The views of a scene show one set of named points, each view turned or mirrored, shifted and resized as a whole, with a little noise and some points left out.

Scene 1
View 1
<265>: [  7 -22 -31   1  -8 -16  36  -1  -3  21 -13 -13 -16 -33  14  27   7 -14
 -18 -23  11]
<60>: [ -4 -21 -34  -9  18  17  19 -12  -6 -12  -5  28 -10  26  11  34 -31 -14
 -14  -3  39]
<220>: [ -5 -16 -16   2  -1  -6  30  14   7   6  -8  -9  -5  -8   2  25  -9 -23
 -15   5  19]
<48>: [-10 -28 -13 -23  -2  -3  37  -1   1  10  -8  15  -9 -11  14  11   0  -9
 -14 -18  17]
<31>: [ -5 -40 -57 -27  18  -8  27 -27  -3  14   5  34   2   5  28  19 -13  -7
 -19 -24  32]
<77>: [  6 -24 -46 -15   3 -21  31  -5  17  17   7  -5   7  -9  14  17  -1 -10
 -27 -10  29]
<42>: [  6 -18 -56 -26  12 -30   3 -21   8  20 -11  -4   1 -11  30  46  12  -5
 -20 -20  33]
<260>: [-10 -35 -40 -13  12  -1  46 -11   6   7  12  27   1  10  15   4 -23 -15
 -18 -12  30]
<230>: [ 13 -27 -47  14  -9 -19  50   0   5  21   2 -18 -11 -30   6  15  -3 -17
 -25 -18  15]
<79>: [ -4  -3  -7   7  -4  -3  25   5  -4   4 -30 -13 -28 -17  12  47   3 -20
  -3 -15  16]
<164>: [-12 -18 -17 -23  11   4  16  -8  -1  -1 -16  21 -11   8  18  34  -8 -11
  -9 -12  29]
<118>: [-12 -40 -32 -15   5   5  61 -16   0   9   8  34 -14   2  17  -3 -19 -10
 -15 -31  23]
<268>: [  0  -5 -17 -10   2   5  23 -10  -1  -3 -20   2 -28   2  14  43  -2  -8
 -11 -20  28]
<145>: [  0 -32 -52   7   8 -10  45  -5   7  11  11   6   1  -2  10  10 -23 -22
 -21  -7  27]
<85>: [  3 -31 -47   9  -2 -11  63 -14   1  18   4   3 -19 -18  16  11 -11 -15
 -17 -33  18]
<133>: [ -1   3 -25  -7   3 -12  27  -8  19   3 -10 -16 -20   4  16  42   1 -12
 -12 -14  36]
<214>: [ 33 -25 -48 -22  -3  11   6 -15 -13  -3  -8   7 -16  -4   6  36  -2  12
 -37 -20  30]
<88>: [ -5 -13   3 -28  -9  18  50  -5   8  -7  -6  17 -31   8   5   9  -1   4
 -17 -29  27]
View 2
<48>: [ -2  11 -20   1 -21  27  -9 -10  10  -4  -1  18   2 -20   2   6   4 -16
   0   5   6]
<164>: [ 12  13 -14   5  -5  19 -24  -1   6   6  -1   7  -6 -20 -13  18  -6 -10
  -2   6  -4]
<268>: [ 18  17  -9   5   3  16  -9   0   2   8  12   0  -4   8 -10  18   5  -9
  -5  -7  -3]
<85>: [  5   0 -12   8 -34  38  15 -40  29   6   7   8  19   6  15   2   6   2
  -4   8  -2]
<214>: [ 27 -15  -7   4   5  38  15  -1  -3   3   7   5  -9  -7 -14  27 -10  17
  21 -11  26]
<265>: [  9  11 -17   8 -20  41  21  -4  19 -15  27  14  18   5   3   6  13 -12
  -5   4   5]
<31>: [  7 -19 -12  14 -26  34 -16 -26  20  13  -3   2   4 -31 -18  16 -23  17
  14  22   2]
<42>: [ 12  -5 -19  24 -14  42   5   2   8  -4  46   0   4 -10 -41  11 -16  10
  13  17  -4]
<220>: [ 23  40 -20  -2  -6  44   5  -6  14  -3  11  25  -3 -11   7  12   7 -11
  -8   7 -12]
<133>: [ 16  29 -19   8  -2  28  -2 -13   1  10  31   5 -10   8 -16   6   4  -4
  -5   0 -17]
<145>: [ 21  15 -15   6 -22  52   9 -38  28  11   1  18   4 -17   9  10  -7  13
   2  20 -12]
<60>: [ 35  13  -2   3   8  26 -23 -16  11  24 -19   4 -13 -20  -6  32 -17  13
   3   8 -11]
<88>: [ -5  13 -17  -9 -10   7 -17 -24  -8  13 -14  11 -16  -5  10   3  13 -19
   1 -19  13]
<79>: [ 20  33 -11   5   1  22   0  13  12  -7  21   7   9  15   0  17  16 -24
 -19  -6  -8]
<260>: [  9   6 -15   3 -24  37 -12 -41  21  17 -16  15  -3 -30   6  10 -12   8
   6  18  -8]
<77>: [  9  12 -25   8 -21  52  12 -23   9   1  25  19  -4 -19 -11   1  -7   8
  12  15  -4]
View 3
<77>: [ -9   0 -11 -16   5 -17 -18  -1  -8  10   2  -1   1 -28 -13   0 -39  12
 -21 -13   1]
<133>: [  3 -12 -20  -3   2 -25   3   9 -29  -3 -19  17  -9 -31 -13   3 -15  26
 -11 -20   7]
<79>: [ 17 -15   6   8   2 -22  12   4 -31 -14  -9  30 -17  -7 -25   7  -2  23
 -20 -23  11]
<145>: [-10  -7   3   5   8 -16 -32  -6 -11  23   6   5   9 -24   0 -18 -28  14
 -21  -9  13]
<230>: [-20 -13  26 -10  15 -10  -7   5 -11  11   9  15  -6 -25 -17  -7 -27   0
 -25 -12   8]
<42>: [ 16   4 -23 -34   0 -36  -8  -7 -31   4   2   4   6 -31 -31   9 -38   7
  -8 -20 -12]
<268>: [ 15  -5 -13   1  -7 -28   3  -1 -30   4 -18  24  -4 -16 -14  12   4  24
 -15 -12  10]
<260>: [-13  -2  -8  13 -14 -17 -40 -18  -5  31  -6  -1  12 -15   7  -4 -19  24
 -21  -3  12]
<164>: [ 17   1 -20   8 -18 -28 -16 -15 -21   5 -13  11   1  -6 -11  13  -9  32
 -18 -13   6]
<214>: [ 19  24 -17 -27   4 -26   1  -3 -15  27  -6  22  17 -21 -15  17  -1   2
 -26  11   5]
<85>: [-25 -21  25  -3  -3 -19 -18  -9 -18  26   1  11   1 -23 -11  -4 -16   2
 -14 -11  10]
<60>: [ 26   9 -29  17  -5 -30 -27 -12 -24  25 -11  15  17 -14   6  -9  -1  31
 -17  -1  17]
<118>: [-21 -11   7  12 -27 -21 -37 -26  -9  37  -9   1  10 -10   2   7  -8  19
 -17  -2  11]
View 4
<79>: [-12   9 -16  14  22   7   4 -16 -12   2 -20  -9  19  14   9   3  -3  -8
 -22  -6 -16]
<164>: [-12  -1   4   6  -6  -2   5  -4 -12   0   7   1  18  27  -2   1  12  -2
  -2 -16 -14]
<268>: [-19   9 -11  12   4   3  10  -4 -18   1  -7   3  16  18   0  -8  -2  -1
  -7  -8 -16]
<88>: [-27   1 -27   3 -16  -4  -9  18 -14 -11  14 -12  23   3  -9  -1   5  -1
  -4 -20 -16]
<214>: [-18  12  -7  24  -8   8  14  -5  -9  14   9  17 -19  -1   4 -15   1  11
  20  -9 -24]
<48>: [ -8  -5 -12   8  -9  -2  -2   0  -3  -4  13  -6  13   9   6  20  15  -3
  -6 -19 -18]
<118>: [ -6   1 -16   0 -25  -3   8  18 -22  -1  32   8  19   2  18  24  23  -6
   2 -25  -1]
<260>: [  2   9  -4  -4 -21  -7  10  11 -15  -3  33   9   8  13  15  18  30  -2
   4 -10  -1]
<77>: [  4   8 -13  10  -6  -1  19  -5   0  -7  20  12 -11  14  12  24  16   9
  -5   8 -25]
<31>: [ -2  -3   8  10 -26   0  26   1 -17   7  31  27   2  21  14  18  21   3
  13 -18 -12]
<220>: [  3  16 -11   2  13  -3  -3 -10  -1  -5   1 -11   4  13  11  10  19  -4
 -15   5 -12]
<42>: [ -4  -3   3  25  -4   7  37 -20  -5   3   5  27 -10  31   7  17   1  12
  -3   3 -35]
<60>: [ -8  19  11  -4  -9  -5   9   4 -24   6  15  10  12  25   3 -18  21  -3
  12  -7   4]
<133>: [-12  13 -17   8   5   0  18  -4 -12 -11  -3   4  11  26   0   3   0   3
 -17  12 -22]
<265>: [ -2   4 -24  20  11  10  11 -14  -4   4  -3   3   1  -1  22  27   3  -1
 -16  -8 -25]
<230>: [  7  15 -33  14   8   6  15  -5  -6  -1   9   7  -8 -10  31  32  12  -1
 -15   5 -17]
<85>: [  0  10 -31  10  -6   6  20   7 -21   1  16  13   8  -6  31  32  12  -4
 -11  -8  -9]
View 5
<48>: [ -9  -4   1  11   6  -7   4   4  -2   6   1   3   3   1 -12   1 -19  -1
  -9 -15   7]
<60>: [  2 -13 -14  -1   6   0   6   6  -5  13  -8 -17 -20  20 -13  -4 -13 -12
 -19 -12   8]
<164>: [  1 -15  -3   7   4  -4   7  10  -3   4  -2  -8  -6   6  -8  -2 -19  -9
 -12 -13   7]
<230>: [-27   7   1   3  -1  -8  -6   6   7  18   1  -1   9   6 -10  -7   7  16
  -6 -12  14]
<265>: [-20  -1   5   5  -5  -8  -1  14  10   9   4  -3  13  -1  -6  -6  -3  10
   2 -13  11]
<214>: [ -6  -3 -29  12  -9  -7  11   5   6  15   5 -21   5  11 -15  -1  -3  -7
 -10   2   4]
<77>: [-13  -3  -1  13   1  -8   1   3  -7  12   2  -1   7   7  -8  -6   7   5
 -21  -4  13]
<268>: [ -5 -15  -9   5  -4  -2   5  13   6   6   4 -16  -1  11  -1  -8 -16  -4
  -2 -16   9]
<88>: [ -9  -6 -13  17   6  -2   4  -4   1   4   9  -1  -2  15  -5  -3 -36  -1
  -4 -24   8]
<145>: [-16   3  -1   1   9  -4  -4   0  -4  19  -7  -2  -7  14 -15  -5   5   6
 -21 -11  14]
<79>: [-15 -17   3  -4  -8  -5   2  24   9   7   2 -10   3   7   2  -9 -16   4
   7 -16   7]
<42>: [  1  -9  -1  16  -6  -9   5  13   2   4   2 -18  12  -4  -3  -6  16  -7
 -19   0  15]
<220>: [-19 -13   3  -3  -2  -5   1  15  -6  13  -2   3  -1  14  -6  -7 -11   8
  -8  -8   6]
<85>: [-18  11   1   7   8  -4  -9  -2  11  15  -1  -5   1   5 -13  -5   1   9
  -8 -23  18]
<31>: [  5   3  -6  14  13  -6   3  -4   0  10  -7 -12  -6   0 -19   3   3 -13
 -26 -11  15]
<118>: [ -6   9  -3  12  18  -3  -3 -12   2  11  -4  -1  -9   6 -19   2 -17  -3
 -16 -26  14]

Which points are out of place in each view (at most two, in the order of its rows)? Write none if all are in place.
view 1 -> <164>
view 2 -> none
view 3 -> <260>
view 4 -> none
view 5 -> <265>
